Points on a hilly landscape, in no order, each with its height.
A climber steps from a point to the highest of its 2 nearest points, and stops where none of them is higher. Distance is the straight distance between rows; heights are no part of it.
K686 height 2.02: [ -7 -17 -17 -11 -14  -8   2  26 -12   2  -3  17   7 -12   1   2 -12 -30
   7   8 -25]
K376 height 5.08: [ 11  15  19  18  -8  30 -10 -14  12 -18  -5 -13  15  19  -2   6  -8   7
   9  -2 -38]
K931 height 3.65: [-20 -21 -10  -7  16   7  -2  -3   1  -4  18   9 -14  12  18   8  -7   4
  10  -2  22]
K469 height 4.37: [  6   0   2  13  10  26  -2 -20   9   6   5   2 -13  15   6  -2  -1   5
   6   0   4]
K833 height 6.02: [ 12  10  -4 -11  -7 -16  -6   7  16  -3 -17   0  -5 -10 -21 -18  -8  -6
  -4  -3   2]
K478 height 2.86: [-12   3  14  11  -2 -12  -6   2 -14   5  23   5  -9 -20   3  20  18   8
  -6  12  -3]
K634 height 3.63: [ -7   3   8  -3   2  15   8 -16 -14  17  -3 -12  26  -3   6   5  19  12
   2  10  28]
K926 height 1.16: [ 24   3 -12  14 -24  20  -3 -18  -9   5   7   5   7  15  10  -7 -12   6
  -5  -4 -17]
K950 height 4.55: [-27 -20  10 -12  -6  -9 -10   8 -15   3  12   6  15 -17   3   6   2 -30
  17   6 -10]
K378 height 3.87: [ 12   4 -16  -8  10  -7  -5   4  -6  -2 -22   2  13  23  11   4 -17 -11
  15 -21 -15]
K208 height 3.17: [-10  -9   0   8 -10 -11  -1  16 -14  -1  33   2  15 -23  -2  15  10   0
  -3  12  -8]
K613 height 4.66: [ 22  18  19  -2 -13  14  -2 -16 -10  -1   3  19   5  -7  12   9   4  13
   5   3  31]
K983 height 3.86: [  1 -16 -10   0  20  21   2  -6   7  -3  15   7 -12  30  15   0  -7   8
   7  -3  11]
K619 height 4.43: [ -3  16   9  12 -18  28  -9 -14  -1  -6 -11  -7  12  24 -14   2   3   5
   6 -13 -47]
K342 height 1.88: [ -1   8   1  -2  -9 -28 -20  16  -9  -8  12   0   9   6  -2   0  -1  -2
   2   1  25]
K618 height 0.51: [ 17  19   2   8   4 -10  -2  24   9   7  12  -9  17 -16 -18  -5   6   6
  -3  16   4]
K757 height 3.01: [ 17   0  -6  -3  -6  14  -6  -2  16  -3   1  10 -19  26 -13 -11  -6  30
  -5 -17   0]
K191 height 3.85: [  0 -16  -6  -6   1   3   5  18  -1   1   7  -2 -17  -4 -11   1   0  18
   3  15  29]
K190 height 4.15: [-14 -19  -8   0   2 -11   4   0  -6 -18  25  14  -5   5  19  14 -14  -1
   1 -14   8]
K773 height 3.59: [ -5 -16 -17  -8 -16   6  17  19 -12  15   5   7 -17  -9  -3   3   4  24
  -7  10  17]
K103 height 2.43: [  1  -2 -21   2 -22  13  -4 -15  -9  22  12  -5  10  -3  -7  -7  -2  15
  -4   9  21]
K269 height 3.26: [  4   2   3  -2  15  23   0  -9  -9   1   5 -14   9   8  12   1  10   7
  16   7  41]
K738 height 5.63: [ 22  13  -3   6   1  -3  11   1  17  -8  -5  -7   9  -2 -15 -19  -9   0
  -4 -10   0]
K573 height 5.16: [-13  -8  10   4  -4  -1  11  -6   1  -4  -9 -24   2  -1  -1 -16  22  -3
 -11  -4 -23]
K477 height 4.58: [ -8   1   2  17  -2  10 -22  -8  10  22  13  -7 -10 -11 -11  -5   1 -10
   0  20   3]
K203 height 4.22: [  5   0 -12   1  14  12  13  -3  -9  -2  -9  -1  14  25  23  -3   0  -9
   2 -18 -22]
K672 height 3.37: [ 12  12 -33  -5  23  -9  -4  16  -4  -9 -12  -6 -14   9   3   4  -5   6
   4  -8  -2]
K240 height 3.92: [ -1   5  14  -9 -18  13  17 -20  -7  13  -1  -6  11  -5   0  -6  11  18
  -3  -2  32]
K911 height 1.57: [ -2  -7  -3   6 -10  -5  -3  -4   1   4   8   6  -8  18   1 -11  -5   2
  -6 -12 -11]
K816 height 4.81: [-18  -2 -12  -3   5   6 -10   9 -10   4  -6   4   1  22  -6  -2  -8 -15
  10 -16 -40]
K510 height 5.19: [-16  -9  14 -13  -2 -12 -14   5  -3   2   1   1   3 -10   2   7  14 -21
  -3  10   3]
K894 height 2.32: [ -4   1 -18   2   8  -7   1  14  -8   7   1  10   1  -8   9   2 -20 -20
   9  -1 -13]
K665 height 4.12: [-13 -34  -5 -13  -5  -4   7  14   5  -6  -1   1 -22  17  -7   5  -8  14
  -6   9  19]
K765 height 5.30: [-19 -11   3  -9  10  15   8 -16 -15  10   3  -9 -10   4  15  -2  16  -7
   6   1   8]
K955 height 3.22: [ -8  11 -16  -3  15 -27   0  14  -8 -12 -14 -12  -7   5   5  11   6  -2
   2  -8 -11]
K759 height 2.61: [ -8  19  11  12 -11  -5  -9  -9 -22   5  13   0   1 -10  -1   6  20   3
   1   2   5]
K564 height 5.20: [ -3  -2  15   6  -3 -31  10  -1   7 -21  -4 -20   6   7  -5  -6   9   0
 -14 -10  -2]
K61 height 5.23: [-12  -3 -14  -4  14  -6 -13  13   9  -5 -21  -6 -10  16  -6   1  -5  -5
   2 -13 -35]
K399 height 5.52: [-17  -6   6   0 -11 -22   9   0 -16 -13  -4 -18   6  15  -1  -5  13  -2
 -13 -15 -16]
K404 height 5.62: [  9  16   3  -2   1 -11 -17 -13  -1 -13  -2  16 -18  10   4   6 -10   6
   8 -10   9]
K448 height 6.55: [  1  23   7  -6 -11 -10 -10 -12  -4  -2 -12   3 -14  -6 -16 -17   7   0
  -2  -6   5]
K128 height 4.42: [  3   6   5   7 -13 -10  20  12 -10  18   6   4   5 -30   3   1  11  12
 -17  14 -11]
K968 height 5.29: [ 11   6   6  16  -5 -11  11  -1  14   1   4 -23  28  -6  -7 -14   2  -3
  -7   3  -4]
K896 height 4.14: [-14  -8   1  10 -21   2  -8  -6  -1  17   9  -5  -9 -23 -13  -3   9  -4
 -12  16 -13]
K509 height 4.68: [ -6  -4 -10  -3   9  21  20 -13 -20   2  -2   5  -1   7  28  -1  11   2
   5 -15  -4]
K708 height 4.24: [-12   6  -4  17  -2  23 -14  -2   4   4   3   3   1  27  -9   4  -3  -1
   6 -19 -42]
K80 height 4.60: [ -8 -20 -10  -5  13 -31  10   3   4 -22   7   2   0   8  20  20 -11   3
  -7 -15  10]
K289 height 3.74: [  2  10   9  13   3 -26 -20 -13  21 -15  -7   4  -1   9   4  19 -31 -18
  14 -12   2]
K600 height 0.59: [ 13  25   3  19   6 -14   3  21   2  -2  -4  -2  21 -13 -12   6 -12  -2
   6   8  -5]
K925 height 5.27: [ -9 -17   0 -10   0  25  13  -7   5  14 -19 -18  -5 -14  -7  -8  17  13
  -3  18  10]
K863 height 4.23: [  6   7  16  -8 -21   9  12 -18   0  15  -3  19   0 -12   0  -5  -9  11
  -4   2  31]
K251 height 1.71: [-16 -20   2  -3 -12  -3  -2   1   6  11   4   7 -12  -1  -6 -13  -6  -9
 -12  -3 -28]
K810 height 4.17: [ -1   7   7   8 -10  -3   8   0  11  12  -4   6 -17 -24  -7  -4   7   5
 -13  14 -18]
K360 height 4.59: [  2  -9 -14  -6   3   5   9  13   1  18  -9  -6  -5  -5  -1 -14   9  -1
 -10  10 -12]
K857 height 1.36: [  2  -4 -11  13 -31   7 -10 -21 -12   2  14  -9   7  22   0 -10   3   8
  -8  -9 -11]
K102 height 2.84: [ 30  16  12 -27  15  25   6 -16  -3 -26 -17  -1   0   5 -11   2   5 -10
   4 -12  32]
K456 height 1.49: [-15  -2  13   8  13   1 -17   8 -11   3  32  -9   3  -3  -1  11  13   7
   5  16  26]
K851 height 4.90: [-13  -2 -11  -6   1  24  -3 -15  -9  22  -6 -15 -10 -10  -2 -12  11   2
   2  11  14]
K730 height 4.91: [-11 -16   3   4   9 -34   7   4  16 -20   0 -11  -1   5   7  13  -2   0
 -13  -2  -3]
K368 height 2.62: [ -4   8 -20   1  16  17   5   9 -10  15   3  11  -7  -6  12   0  -2 -13
  12   9   0]
K781 height 5.07: [ -3 -24  13 -16  -5  14  18  16  12  13 -15  -2  -5 -22 -13   0  11  14
  -3  25  17]
K372 height 2.65: [  4  -7 -11   0 -15   8  -3  -6  -4   8  10 -15  -2   9 -12 -21   8  17
   2   0  18]
K860 height 0.69: [ 15  27  13  22   1   2   3   4   3   1   7  15  13 -11   4  12 -20  -4
   6   4  -2]
K373 height 3.39: [ 22   2   0 -12   9   1   4 -13  21 -20 -13   9  -7   5  -9   0 -21  13
  -3 -21  24]
K410 height 5.13: [ 19   5  17   4  12  16   3 -23  19 -13  -6  -3  13  15  10  -7 -11  -3
   2  -7  -2]
K355 height 3.18: [ 19   3  -1 -11  14  17 -17 -11  19  -9  -9  14 -20  24  -5  -7  -8  12
   1 -19  17]
K327 height 5.94: [ -9  -9   9   0  15  -7   9  10  16  -4 -20  -1 -15  -9   3   5  12  -6
 -14  11 -28]
K259 height 2.85: [ 16  -1  -9  -3   3  11  -9   0   4  -4   4  -6 -11  28 -13 -26   7  14
  -1 -15   8]
K944 height 2.98: [ 20  13  12 -13  21  17   0  -7   2 -18  -1 -10  11   3  -5  -7   9  -3
  14   0  36]
K356 height 4.13: [ -4  10   0   5  18 -22 -11   6  17  -7  -9  -5  13   2   0   8 -20 -19
  10  -4   4]
K903 height 1.84: [-14 -26  -2  -7 -16   0   6  10   2  -2   2  13   1 -13  -2  -3  -4 -23
  -2   6 -39]
K315 height 5.46: [ -7 -32  -6  -3  -3  23   6  14  20  18  -2  -7 -12  -9 -12  -5   6   5
  -6  36   9]
K867 height 5.91: [ 26  16  26  11  -7  23 -11 -17   9 -24  -4 -14  14   7   6   3 -14  -9
   2   3 -14]
K122 height 4.69: [ 12  14  -5  -4  -9 -14  23  17  -3   5  -8   0  13 -15  -2 -14   3   4
 -13   1  -4]
K820 height 4.09: [ -7  -1   3  13  11   9 -18  -9  10   9  10   5 -19   5  -2  -1  -5  -7
  11   7  -7]
K152 height 3.28: [ -5 -15 -10 -15  -2  13   5  23 -12  15  15  11  -9 -22   2  15   9   6
  -5  22  11]
K584 height 4.85: [-11  -6  -3  -1   5  15   4  -5  -3  17 -10 -13  -3  -9   3 -16  14 -11
  -1   4 -26]
K621 height 2.95: [ -5   0 -23  -2  -3  15   7  10 -20  29   5   9  -1 -24   2  -2   5   3
   2  14   5]
K329 height 4.51: [  3  11  14  13  19  -5 -11  -7  12 -13  -7 -10  18  15   7   0  -7 -17
  10  -4   5]
K391 height 4.35: [ -1 -22  -9 -16   2  -8  10  10   9   0 -11   1 -18   2   4  -2  -1   3
 -16   5   5]
K890 height 3.52: [-22  -2  11  -7   4 -18  -8  21 -25  -9  25  10  18 -23   4  23   2  -6
   7   2 -11]
K403 height 3.82: [ 13  16   4  -2  14 -25 -13   1  19  -9  -6   9  10 -17  -3   9 -16  -4
   6  -2  22]
K211 height 2.12: [ -3  10   4   2 -24 -27 -10   2 -20   2   5   1   3   4  -4  -6  -4 -11
   7  -8   1]
K96 height 5.72: [ -2  -7  -1 -12  26 -18   7   5  26  -5 -39 -11  -7  -5  -3   8   3 -14
 -12   0 -25]
K976 height 5.06: [ -3  -8  -5  10   7  13  -1   7  24  18   6 -12  -3 -12 -17  -8   2  -4
  -5  31   0]
K978 height 5.64: [-14 -14  12  -7  -3  -2   7   3  -2  -2  -9   1  -8 -17  -3   7  27 -15
 -14  18 -12]
K648 height 3.58: [ 33  20  -1  -5  18  -7  -4 -10  24 -17 -14  16  -1  -8  -4  10 -20  -4
   2 -15  16]
K101 height 3.94: [-31 -11   7  -3   1  -8  -4   2 -22 -15  23  -4  11 -11   3  10  13 -11
  15  -4 -13]
K791 height 0.82: [ 18  13   6  16 -11  -4  19   0  -9   5  11  25  27  -7  17  13 -20   3
   2  -2  -5]
K977 height 0.99: [ 19   1  -5  19 -11  10  22  -5 -10   0  12  10  13  11  20   4  -9   9
  -4  -6 -15]
K687 height 6.09: [  8  22  13  -4 -11  -4 -11 -24  -5 -14 -13   9 -30   7 -14  -4   4  14
   4 -15  17]
K430 height 3.57: [ 22  17 -24 -12  15  -6  -8   6   5 -12 -14   6  -2  16  10  -6 -19  -7
  13 -14   6]
K39 height 2.39: [-12   8   2   1 -27 -15  -2 -11 -34   5  10  13  -5 -11   2  -1  11   5
  -3  -4   0]
K72 height 5.50: [ -3  -9  -6 -15  17 -16 -11   2  23  -6 -36  -4 -15   8   1   2   0   3
 -13 -26 -28]
K117 height 5.15: [ 10  12   9   5   4  -5   4  -8  -2  -6   6  17  -8   0   7   8 -11  16
  -1  -3  23]
K386 height 4.97: [  1   7   7   9  -9 -14  19   7  -4   6  -5  -3  28  -7   4  -6   1 -10
  -1  -3  -8]
K876 height 1.68: [-14  -6  14  -7   9 -23 -17  16   0  -4  14  -6   3   2   0  17   7   4
   1  15  33]

Where does a climber stop that starts at each point below?
K857 => K399
K621 => K399
K810 => K448
K372 => K867
K269 => K448
K102 => K867
K211 => K327
K456 => K327

Call two points neighbours if one is among the 2 nearest of the other. Go from one point of each pair to the other, from neighbour to neighbour, staying as high as possible. Name the lowest point that can't be avoided.
K448 / K925 => K896
K469 / K399 => K931
K867 / K327 => K708
K315 / K469 => K820
K867 / K925 => K955
K925 / K765 => K851
K925 / K315 => K781
